Each row is a point on a landscape with many peaks, with its height.
A climber steps from a point to whichever of its 5 nearest points has the largest rise for the distance, and stops where none of them is higher. Distance is the straight distance between rows; heights are no part of it.
Z_147: [ 17 -14 -15  28   4 -17  22  26]  (h 55.9)
Z_857: [-12 -30 -15  15   9  11   4   7]  (h 22.6)
Z_369: [-22  42   8 -24   8 -16   1 -59]  (h 44.9)
Z_768: [ 27  49  38  24  38  -6 -27 -43]  (h 36.5)
Z_383: [-23  12   8 -31   4  16 -18 -27]  (h 44.5)
Z_479: [  1 -16 -10  21  13 -55  23   3]  (h 14.5)
Z_247: [-19 -26  -9  16  12 -16  15  -3]  (h 5.7)
Z_270: [ -3  45  18 -20  13   3 -12 -43]  (h 61.1)
Z_281: [-18  34  12 -22  10  -6  -8 -49]  (h 50.4)
Z_193: [  9 -13 -14  22   9 -35  27  11]  (h 11.2)
Z_368: [ 37  -5 -10  20 -28  22  20  44]  (h 78.9)
Z_721: [-15 -27 -13   5   5  23  -8   7]  (h 26.2)
Z_440: [ 35   3 -12  14 -25 -21  28  36]  (h 71.8)
Z_898: [-26 -24  -9  12  17 -40  19  -9]  (h 17.4)
Z_609: [ 26 -15 -16  30 -10  38   8  40]  (h 77.6)
Z_589: [-28  19   4 -28   1  -2  -9 -38]  (h 40.7)
Z_779: [ 16  47  39 -12  11  22 -28 -21]  (h 59.3)
Z_584: [ 22  -3 -11  14  -3 -34  28  21]  (h 6.0)
Z_472: [-21 -23  -9   2  10  12  -7  -4]  (h 27.1)
Z_17: [ 34   3  -8  10 -25 -38  24  31]  (h 45.4)
Z_675: [ 31  -9 -17  23 -16  13  24  41]  (h 80.6)
Z_820: [  4 -25 -14   7   3  65 -33  41]  (h 32.7)
Z_776: [-18 -13  -1 -19   9  32 -26   0]  (h 42.1)
Z_404: [  7 -17 -13  26   8 -22  27  13]  (h 22.8)
Z_18: [ 27   8  -5  10 -16 -49  27  25]  (h 0.2)
Z_120: [ -2 -28 -16  18  14   0  11  12]  (h 17.1)
Z_940: [  7 -28 -15  14   5  51 -12  37]  (h 31.1)
Z_230: [ 19  57  34   1  19   9 -22 -36]  (h 72.1)
Z_601: [-37   2  -1 -22   3  -5  -4 -45]  (h 33.4)
Z_457: [  4  53  33 -20  12  11 -19 -35]  (h 74.0)
Z_733: [-27 -23 -13 -10   7   4   1 -10]  (h 18.3)
Z_377: [ 44   6  -1   4 -47  -2  19  42]  (h 61.0)
Z_939: [  0 -28 -12  10   1  62 -30  39]  (h 33.9)
Z_153: [  2 -29 -14  22   5  35  -5  28]  (h 29.7)
Z_541: [ 32  48  43  23  29   5 -23 -36]  (h 29.4)
Z_73: [ -3  32  18 -28   6  30 -31 -21]  (h 49.1)
Z_783: [-10  32  19 -27   6  20 -19 -28]  (h 50.9)
Z_313: [  4  30  30 -31   3  34 -35  -8]  (h 48.2)
Z_755: [-11 -15   5 -19   6  50 -40  18]  (h 87.3)
Z_888: [-27 -24  -4  13  17 -54  21 -10]  (h 16.7)
Z_511: [ -7   8  23 -34  -1  43 -40   6]  (h 18.5)
Z_155: [ 35  13  -5  -4 -43 -42  22  33]  (h 23.8)
Z_432: [ 35   0 -10  15 -22 -10  28  38]  (h 77.0)
Z_137: [  5  35  31 -26   2  27 -30 -14]  (h 55.1)
Z_59: [-37  -7  -3 -22   4   2  -7 -27]  (h 28.7)
Z_742: [-11  13   7 -30  -1  30 -26 -12]  (h 42.6)
Z_948: [-38 -25  -4  -2   9 -25  12 -36]  (h 18.7)
Z_823: [-37 -23  -9  -3  13 -37  13 -36]  (h 20.0)
Z_315: [ 42   6  -4  -6 -52 -14  18  40]  (h 59.1)
Z_624: [ 20 -19 -17  27  -3   9  20  29]  (h 79.0)
Z_44: [ 21 -14 -17  25  -6  25  14  39]  (h 79.2)
Z_180: [ 18  53  32  19  36  -7 -21 -46]  (h 46.6)
Z_89: [ 28   9  -4 -12 -55 -41   7  31]  (h 32.6)
Z_4: [-12 -26 -13  13   8  -5   9   5]  (h 11.9)
Z_678: [ 29  -6 -18  24 -10   8  26  36]  (h 81.6)
Z_152: [-27  -5   3 -23   6  21 -18 -14]  (h 38.2)
Z_709: [-44 -16  -5  -9  11 -49  15 -44]  (h 22.7)
Z_580: [ 34  -2  -9  20 -27  13  24  44]  (h 79.3)
Z_874: [-35 -17  -5  -8  10 -15   2 -25]  (h 21.8)
Z_303: [ 10   0   5 -18 -80 -35  -8  39]  (h 73.9)
Z_714: [-17 -21   2 -14   3  46 -29  12]  (h 52.8)
Z_917: [-40  10   0 -23  11 -26   9 -59]  (h 31.9)
Z_464: [-39 -24  -4   0  20 -55  21 -38]  (h 19.5)
Z_143: [-19  -9  -2 -18   3  28 -17  -5]  (h 37.9)
Z_730: [  0 -17  -8  23  13 -40  21   8]  (h 8.8)

Write out the way that a climber takes from each point below.
Z_948 | Z_874 Z_601 Z_589 Z_281 Z_270 Z_457
Z_152 | Z_383 Z_783 Z_270 Z_457
Z_464 | Z_709 Z_917 Z_281 Z_270 Z_457
Z_472 | Z_143 Z_714 Z_755
Z_898 | Z_823 Z_709 Z_917 Z_281 Z_270 Z_457

Where does a climber stop that starts at each point below?
Z_59 | Z_457
Z_857 | Z_755
Z_742 | Z_457
Z_940 | Z_678
Z_155 | Z_678
Z_315 | Z_678
Z_733 | Z_755

Call two points neighbours if one is among the 5 nearest of the other. Go from one point of each pair to the other, from neighbour to neighbour, staying as high as possible. Name the lowest point that can't be avoided.
Z_755 and Z_303 | Z_940
Z_457 and Z_755 | Z_776
Z_303 and Z_678 | Z_377
